Each row is a point on a tangle of strands that fork, close into loops and nearly touch. The rows are in no order.
In the rows, 128 means zero.
Points whose rows are less than 42.9 apart are linked; no others are. Some points are linked to none.
q_564: [141  91 157 142 124 119 163 150 129 106]
q_667: [141 131 181 188 117 140 136 154  88 111]
q_531: [105 163 107  88 161 151  89 108  89 130]
q_498: [107 140  96 130 133 137 104 117 117 163]
q_95: [ 94 134 115  72 162 144  91 125 110 112]
q_441: [ 45 171 100  73 139 123  93 127 143 184]
q_824: [121  95  97 117 114 133 140 107 206 184]
q_493: [193 134 162 146 105 106 197 126 126  78]
q_186: [108  98 104 116 120 125 134 118 186 177]
q_905: [ 86 149  99  79 156 141  93 106 123 159]
q_386: [127  90 127 133 128 125 150 130 154 146]
q_169: [120 114 135 171 111 115 161 134 125 181]
q_790: [103 180 119  92 161 154  81 106  75 126]
q_48: [ 88  73 128 111 124 117 136 141 196 157]
q_849: [100 133  76 108 113 127 116 107 180 191]
q_426: [145 120  95 130 130 142 120 112 126 140]
q_586: [ 97 178 131 119 155 156  80 120  69 133]
q_253: [177 131 136 122 118 105 125 140 126  55]
q_625: [217 162 156 148  93  84 184 117 130  67]
q_489: [188 153 151 187 109 127 162 125  93 110]
q_735: [ 79 166 103  61 163 141  90 103 117 163]
q_335: [ 97 167 170 141 146 163  74 144  66 106]
q_319: [ 82 108 113 121 124 118 123 145 161 168]
q_571: [119 125  78 109 126 143 111  90 176 180]
q_31: [165 133 113 161 120 135 132 117 101 130]
q_380: [189 140 136 153 111 115 147 130 112  79]
q_368: [193 160 180 183 103 110 179 127  98  83]
q_588: [135 124  80 122 130 146 116  95 142 153]
q_452: [168 114 143 128 120 110 135 143 131  64]
q_432: [117  78 144 117 137 122 132 156 140 103]
q_196: [118 106  99 126 125 127 132 115 166 169]
q_771: [160 147 114 100 133 120  93 124 113  52]
q_264: [118  74 133 126 128 120 156 139 167 144]
q_213: [115 155 156 151 135 152  86 145  78 104]
q_341: [137 111 110 153 107 117 178 112 165 196]
q_502: [ 72 168 113 113 146 137  90 123 103 173]
q_173: [135  92 113 131 114 133 163 107 203 180]
q_693: [112  90 141 104 141 126 119 153 129  95]
q_941: [116 118 182 189 120 123 149 158 103 144]
q_156: [ 56 164 121  87 154 133  90 128 109 161]
q_175: [ 90 157 136 117 152 148  86 133  80 124]
q_587: [117 102 115 132 130 129 132 127 141 156]
q_934: [204 156 137 162 104 112 148 120 110  82]
q_684: [184 151 138 183 114 134 154 119  90 124]
q_293: [150  88 115 127 116 141 171  93 212 175]
q_854: [ 74 139  86  99 115 123 108 119 186 186]
q_536: [176 143 118 173 115 134 145 112  98 128]
q_431: [ 78  88 118 108 120 114 124 143 185 162]
q_616: [106 128 124  65 162 141  90 127 111  89]
q_537: [ 95 159 103 119 143 139  95 119 100 162]
q_978: [177 144 120 109 122 105 106 129 133  45]
q_633: [160 100  93 128 123 144 148  89 182 169]
q_193: [138 120 185 186 121 132 153 155 100 118]
q_756: [108  65 143 117 127 120 156 148 185 146]
q_81: [122 115 118 163 105 113 173 128 150 197]
q_777: [158 110 121  99 132 125 113 132 132  67]
q_660: [118 115 156 185 111 115 175 146 123 177]
q_539: [165 120 165 170 115 123 187 136 105 113]
q_92: [109  92 128  82 152 134 105 144 136  82]
q_972: [ 85 133 109  79 155 140  93 117 115 138]
q_738: [137 109 165 164 123 122 155 152 109 114]
q_632: [201 142 164 150  92  94 206 117 128  71]
q_885: [158 100 132 109 129 123 124 139 144  66]
q_163: [ 58 166  91  72 130 124  96 121 163 185]
q_215: [117 128 127  93 150 137  95 139 101  81]
q_511: [136 115 138 135 136 128 120 149 108  90]
q_591: [128 119 128 110 141 133 101 145 107  85]
q_853: [131  79 151 133 130 119 152 154 139 105]
q_265: [122 154 176 178 126 155  95 147  75 113]
q_388: [155 132 111  91 137 130  99 121 124  61]
q_191: [129 109 152 154 133 125 129 153 108 113]
q_303: [187 115 146 144 112 112 186 124 131  93]
q_257: [137 143 183 192 119 145 115 150  83 121]
q_233: [212 161 145 157  99  93 169 117 121  71]
q_841: [108 109 123  61 158 141  95 130 134  79]
q_385: [127 116 173 186 119 122 176 146 107 155]
q_203: [189 163 172 188 101 119 157 135  95  86]
q_942: [ 47 169 123  74 154 123  92 127 122 170]
q_46: [127 131  72 115 127 140 111  94 154 174]
q_601: [181 125 135 150 118 119 158 131 116  95]
q_88: [ 90 132 102 117 132 127 110 122 135 166]
q_917: [ 60 156  86  79 117 121 100 124 184 184]
q_322: [149 130  98 140 130 137 120 112 108 136]
q_924: [ 82 118 104 113 130 121 114 133 153 169]
q_97: [109 153 139 124 147 141  88 139  83  99]

A piece is two or more points that can be reached from each other along the links. Count, over all rows, the pieces, the separate loops (a circle has one, a figure eight two, a Y none), the forks (points with three links) and the tips (points with one).
pieces -> 4
loops -> 3
forks -> 4
tips -> 6

A fork is a point with three links, a tip a point with one. Leave the first point through the second and follow the links. Name the first fork or tip that comes.
q_905, q_972 -> q_616
q_215, q_591 -> q_738
q_264, q_386 -> q_293
q_531, q_790 -> q_213
q_341, q_81 -> q_193
q_193, q_941 -> q_341
q_95, q_972 -> q_735
q_426, q_322 -> q_368

Name the points in between on the shortest way along the links from the first point to the second, in order.
q_660, q_257 -> q_385 > q_941 > q_193 > q_667
q_193, q_335 -> q_667 > q_257 > q_265 > q_213
q_253, q_777 -> q_452 > q_885
q_502, q_854 -> q_156 > q_942 > q_441 > q_163 > q_917
q_536, q_849 -> q_31 > q_322 > q_426 > q_588 > q_46 > q_571
